Each row is a point on a landscape with many valleys, with its height.
From any point a ball takes the steepest step (drop divided by distance) to one of its 5 nearest points. It stops when none of these is lower. Distance is the straight distance between rows; heights are no part of it.
gobiv: [ 14  -4   7 -37  46  74  -9 -10]  (h 42.9)
nusi: [-35  -1  11   4 -17 -37  -9  -8]  (h 69.5)
Zusag: [ 19 -10   9 -13  23  25 -14   3]  (h 29.8)
fip: [-16  10  -6  14 -35 -37  -3 -10]  (h 60.2)
bedeb: [ -5 -17  19  -3   0  -4 -27  -4]  (h 41.7)
dab: [ 40   6 -15   4 -10  -1 -14   7]  (h 26.4)
lago: [  2 -18  26 -15  24  11 -31  -2]  (h 46.3)
pob: [-54  11  -2  16 -20 -25  35  -9]  (h 42.6)
Gegob: [-41  27 -14  21 -40 -29  32 -19]  (h 3.1)
Gozad: [  2 -10   5   5   8  -8  14  12]  (h 9.2)
Gab: [-28   3   4   7 -24 -33   5  -8]  (h 72.1)
Vuko: [ 19 -10   1  -2   5   4  -9   6]  (h 45.4)
tinim: [ 40   1  -3 -12   8  36 -16  -5]  (h 15.7)
Togi: [-27  11   0  17 -34 -40  -9 -15]  (h 54.7)
zeg: [-33  34 -17  25 -55 -36  15 -22]  (h 31.4)
kerad: [ 23   1 -10  10 -10 -15   0   9]  (h 33.8)
Musig: [ 29  -9   4 -10   6  24 -20   4]  (h 4.9)
fusas: [  3 -20  17 -18  37  25  -9  13]  (h 2.3)
nogi: [-59  32  -6  22 -39 -24  47 -21]  (h 28.7)
rus: [ -4   9 -21  24 -24 -33  26   9]  (h 14.2)
fis: [-22   8  -7  14 -20 -33  22   4]  (h 29.7)
nokaz: [42  0 -9 -2  3 18 -3 13]  (h 9.1)
retu: [ 34  -3  -6   3   5   4 -11  10]  (h 18.7)
vok: [ 23 -10   3  -6  20  16   7  12]  (h 24.2)
Zavag: [ -1   3   2  11 -29 -39 -17  -9]  (h 44.3)
Lupo: [ -8  19 -11  19 -42 -43  -8  -9]  (h 40.7)
vem: [-25  34 -17  26 -55 -43   7 -23]  (h 40.2)
Mek: [ 38  -3  -5 -25  23  63 -13  -8]  (h 26.6)
mev: [-38 -11  10  -1  17 -20  15   9]  (h 56.5)
tubar: [-10 -14  17  -8  30   0  -2  15]  (h 43.5)
legad: [ 11 -14  13 -10  32  25   1  12]  (h 23.0)
dipa: [ 30 -12  -2  -7  24  27  12  17]  (h 22.1)
Vufe: [ 38   3 -13   7   0   5   5  18]  (h 21.9)
fov: [-10  -9   4  -4   2 -20  -3   2]  (h 73.9)
lozim: [  1  -4 -15  15  -7 -20  23  18]  (h 1.8)
kovov: [ 11 -12   6 -15  41  41   5  13]  (h 19.2)
luk: [  4  13 -16  18 -27 -38   1   2]  (h 33.2)
kiver: [ 10 -15   3  -5  27  17   8  17]  (h 19.3)
pufeb: [ 16   2 -12  18 -25 -24 -12   3]  (h 40.3)
tonug: [-30 -15  25  -6   5 -23 -29  -9]  (h 74.5)
karu: [-25  -1  -2   8  -1 -23  29  13]  (h 2.6)
Ner: [ -8 -15  11 -12  39  15   2  15]  (h 27.8)
vifid: [-31 -10  18  -7   7 -23  -7  -1]  (h 53.0)
nogir: [-32  11 -12  17 -21 -29  36   3]  (h 11.3)
nol: [-14 -14   8  -2  37   4  18  22]  (h 42.4)
mig: [-26  -1   2   8 -13 -26  14  -2]  (h 9.3)
tema: [-73   0   7   1   8 -24  33  -5]  (h 73.8)
Visus: [-53  16   4  14 -29 -34  29 -23]  (h 39.0)
lef: [  9   0  -6  10 -17 -26  -2   3]  (h 54.4)
rediz: [-26 -14   7  -5  21 -14  -6   9]  (h 49.5)
tugu: [ 23   1   4 -24  43  68   4  -2]  (h 29.4)
Rel: [ 50   1  -8  -6  -4  38 -26  -3]  (h 15.3)
Sapa: [-19  29 -23  27 -46 -38  17 -13]  (h 27.6)
ses: [ 65  21 -15 -19  -2  63 -24 -23]  (h 57.5)
meb: [  7 -16   8 -16  53  44  15  19]  (h 23.6)
tige: [ 47   2 -10  -8   7  43  -5   1]  (h 13.1)
lumap: [-13 -15   6  -2  18  -8   2  13]  (h 37.6)
Goga: [  6  -8  -5   4  -4 -13  10  12]  (h 19.4)
laf: [ 19   3   6 -34  32  79 -21 -20]  (h 31.5)
rik: [ 44   7 -13   4 -10   1 -28   3]  (h 27.5)
zusif: [ 43  14 -11 -24   2  74 -26 -27]  (h 51.1)
lipa: [ 42  -5   2 -11   7  26 -29  -6]  (h 25.8)
Lezul: [ -8  -8 -11   8   3 -16  25  21]  (h 0.3)
tasod: [ 10  -9   2   4 -12 -17 -24   1]  (h 34.0)
Vefo: [ 15 -14  15 -23  31  43 -18  -4]  (h 32.9)
loda: [-55  47 -17  32 -48 -17  47 -27]  (h 40.9)
pem: [-14   2  -2  11 -16 -29   8   0]  (h 72.5)
Gepa: [-22  -6  16   4 -18 -32 -17  -9]  (h 55.5)
pefod: [-46  -4  14  -2   5 -27   6   2]  (h 56.2)
kol: [ 28   0  10 -32  18  67 -32 -21]  (h 35.0)
vigi: [ 35   5  -4   4 -19 -13 -31  -2]  (h 28.4)
nef: [ 30  -5   0 -18  31  57   2   5]  (h 24.6)
Ridop: [ -7 -18  20 -13  23  -2 -11   7]  (h 48.8)

Where does a ball stop that starts at each point below?
tonug | Musig
tubar | fusas
Lupo | Gegob
vigi | Musig
tugu | fusas
lef | Lezul
